Each row is a point on a landscape with many peaks, with its height.
From any point a climber steps to the highest of the 4 points nearest to it. It stops when none of these is higher. Distance is the straight distance between rows; heights are no part of it.
nor: [4,-23,-25,23,6,-17,4,9,16,5,15,14,-10,-7,-5,6,10,-3]  h=68.9
rela: [1,13,14,1,10,15,19,9,11,20,6,22,4,-23,-1,-13,0,-6]  h=4.9
silim: [8,-24,-19,17,-5,-31,-16,-3,-2,0,1,7,-11,14,3,10,7,-3]  h=62.7
Tuloz: [-8,10,2,6,6,19,15,12,15,8,7,5,-12,-15,-9,-7,0,-1]  h=45.3
sunip: [-17,-5,-22,22,-11,-2,-34,-5,17,-8,-2,-21,-40,12,-18,22,6,-1]  h=78.1
fedab: [18,-8,1,-26,3,-23,8,-9,-32,-13,-4,-1,36,10,21,-12,-6,-2]  h=22.1
foni: [12,-8,3,-10,11,-5,16,0,-13,-7,2,3,24,-1,15,-12,-4,3]  h=83.6
Mebin: [19,-3,15,-17,10,-5,29,9,-23,7,1,21,45,-10,23,-15,-6,2]  h=39.2
gimu: [12,-7,5,-20,-4,-17,-6,-7,-27,-18,-12,-11,22,16,13,-3,-6,0]  h=43.4
Meru: [6,18,29,-21,11,15,19,2,-5,13,2,21,21,-12,15,-16,-3,0]  h=19.3
nira: [-6,-10,-11,11,-14,-11,-31,-11,-1,-11,-12,-16,-21,18,-10,18,2,1]  h=56.1
Rizu: [7,7,7,-26,-5,-5,-16,-10,-25,-21,-14,-28,23,16,9,1,-9,4]  h=57.4
dosoz: [-18,22,5,-2,7,26,-1,-3,15,-4,6,-23,-17,-1,-11,-3,1,3]  h=34.5
Sata: [13,-16,-16,21,2,0,28,18,14,23,12,35,1,-30,-7,1,1,-6]  h=51.2
Sili: [7,-11,-9,-5,-2,-15,-13,-10,-12,-15,-6,-14,5,11,4,1,-4,2]  h=49.0
Mezi: [-4,17,25,-22,8,13,18,-5,-19,-2,-3,-5,26,2,15,-15,-7,8]  h=20.8
gedif: [-18,4,-16,12,-2,11,-14,1,17,-9,6,-21,-24,2,-17,5,2,0]  h=49.5
nudad: [-21,40,29,-20,6,36,4,-1,17,14,1,1,-12,-8,-6,-17,2,0]  h=34.8
nugot: [-14,-9,-29,29,-11,-10,-26,-3,21,-1,6,-12,-40,10,-20,18,6,0]  h=76.3
Zuzif: [6,3,13,-25,6,0,12,-5,-25,-12,-4,-9,32,8,18,-13,-6,5]  h=37.4
Kip: [0,-25,-25,31,-7,-33,-22,-4,10,6,2,6,-34,20,-8,18,15,1]  h=56.9
fose: [21,-22,-9,-4,1,-31,0,-4,-19,-5,0,8,21,13,15,-1,0,-4]  h=48.9
vibit: [22,-37,-18,39,-6,-56,-7,-1,-8,15,-3,30,-11,18,6,12,13,-4]  h=61.0
Tese: [-16,18,8,-12,-1,21,-5,-8,4,-17,-4,-30,-2,3,-5,-1,-8,11]  h=42.7
degav: [4,-4,-2,0,8,6,15,7,-1,3,8,9,7,-10,5,-11,-1,-1]  h=24.5
betal: [0,-10,-12,4,0,-10,-10,-3,1,-10,7,-11,-3,3,-4,4,0,6]  h=52.1
Gikaz: [-11,4,-8,1,-13,-2,-33,-11,4,-17,-10,-28,-15,14,-10,17,-3,2]  h=50.1
Gipeg: [-16,5,-17,27,5,23,7,16,32,8,14,1,-38,-11,-24,1,10,-9]  h=80.6
nad: [-23,39,32,-24,3,38,2,-8,4,-5,-4,-22,0,3,2,-7,-5,10]  h=37.1
Gizu: [-7,26,24,-16,9,22,15,0,8,17,4,14,6,-11,1,-16,-3,2]  h=27.7
mig: [-10,17,9,-18,-18,11,-36,-16,-9,-25,-19,-44,7,11,-4,14,-8,6]  h=61.5
tano: [-11,1,-9,20,6,16,10,15,22,7,13,2,-21,-14,-13,-2,4,-4]  h=69.0
kiza: [-4,-13,-21,24,5,2,5,16,20,7,16,10,-20,-11,-12,6,9,-6]  h=71.7
dez: [-4,10,9,-10,11,14,13,3,0,-3,4,0,7,-8,6,-11,1,6]  h=14.7
nos: [12,-12,9,-12,-21,-27,-22,-14,-35,-18,-23,-11,13,27,11,17,-6,-5]  h=61.6
buned: [13,-23,-7,9,-7,-35,-14,-10,-16,-4,-10,6,-1,23,11,8,4,-1]  h=59.8
Dos: [-16,20,15,-11,5,25,7,-4,3,-3,0,-11,-3,-2,-1,-10,-4,6]  h=34.9
peg: [-17,37,39,-36,6,28,9,-9,0,7,-4,-1,9,-3,13,-16,-5,4]  h=35.0
rilit: [5,1,-1,12,4,15,23,16,19,25,11,30,-2,-24,-10,-7,0,-5]  h=28.6
relup: [15,-18,-8,6,11,-7,21,15,-5,7,9,22,17,-16,6,-4,3,-2]  h=46.1
fef: [14,-30,-22,18,-2,-40,-5,2,-3,5,3,19,-2,7,8,5,9,-4]  h=65.2
bigep: [4,1,12,-15,-24,-6,-34,-15,-24,-24,-26,-29,11,19,1,16,-6,-2]  h=71.9
Nef: [-15,27,16,1,3,25,10,6,24,24,5,12,-16,-17,-11,-12,1,-4]  h=26.1
lunon: [21,-32,-21,16,10,-22,21,14,3,8,10,30,13,-16,5,5,9,-3]  h=62.3
Paze: [22,-14,-10,12,1,0,37,18,9,29,11,50,13,-31,-10,5,-5,-1]  h=39.4
vepi: [16,1,12,-7,9,4,32,7,-4,23,3,34,28,-23,8,-10,-4,-4]  h=24.3
Vis: [0,-6,3,0,-21,-14,-31,-14,-15,-16,-23,-20,-6,21,2,21,-4,-4]  h=63.8
bis: [-19,21,2,7,2,32,5,7,22,6,9,-8,-28,-8,-15,-8,3,0]  h=48.6
Berer: [-10,8,-1,-11,-11,6,-27,-11,-4,-20,-10,-35,0,11,-3,10,-4,4]  h=53.5

Where does a climber stop that starts at each point below?
bis | Gipeg
fef | Gipeg
Kip | sunip
dosoz | sunip
lunon | Gipeg
Dos | bigep
Tuloz | Gipeg
peg | bigep
gimu | bigep
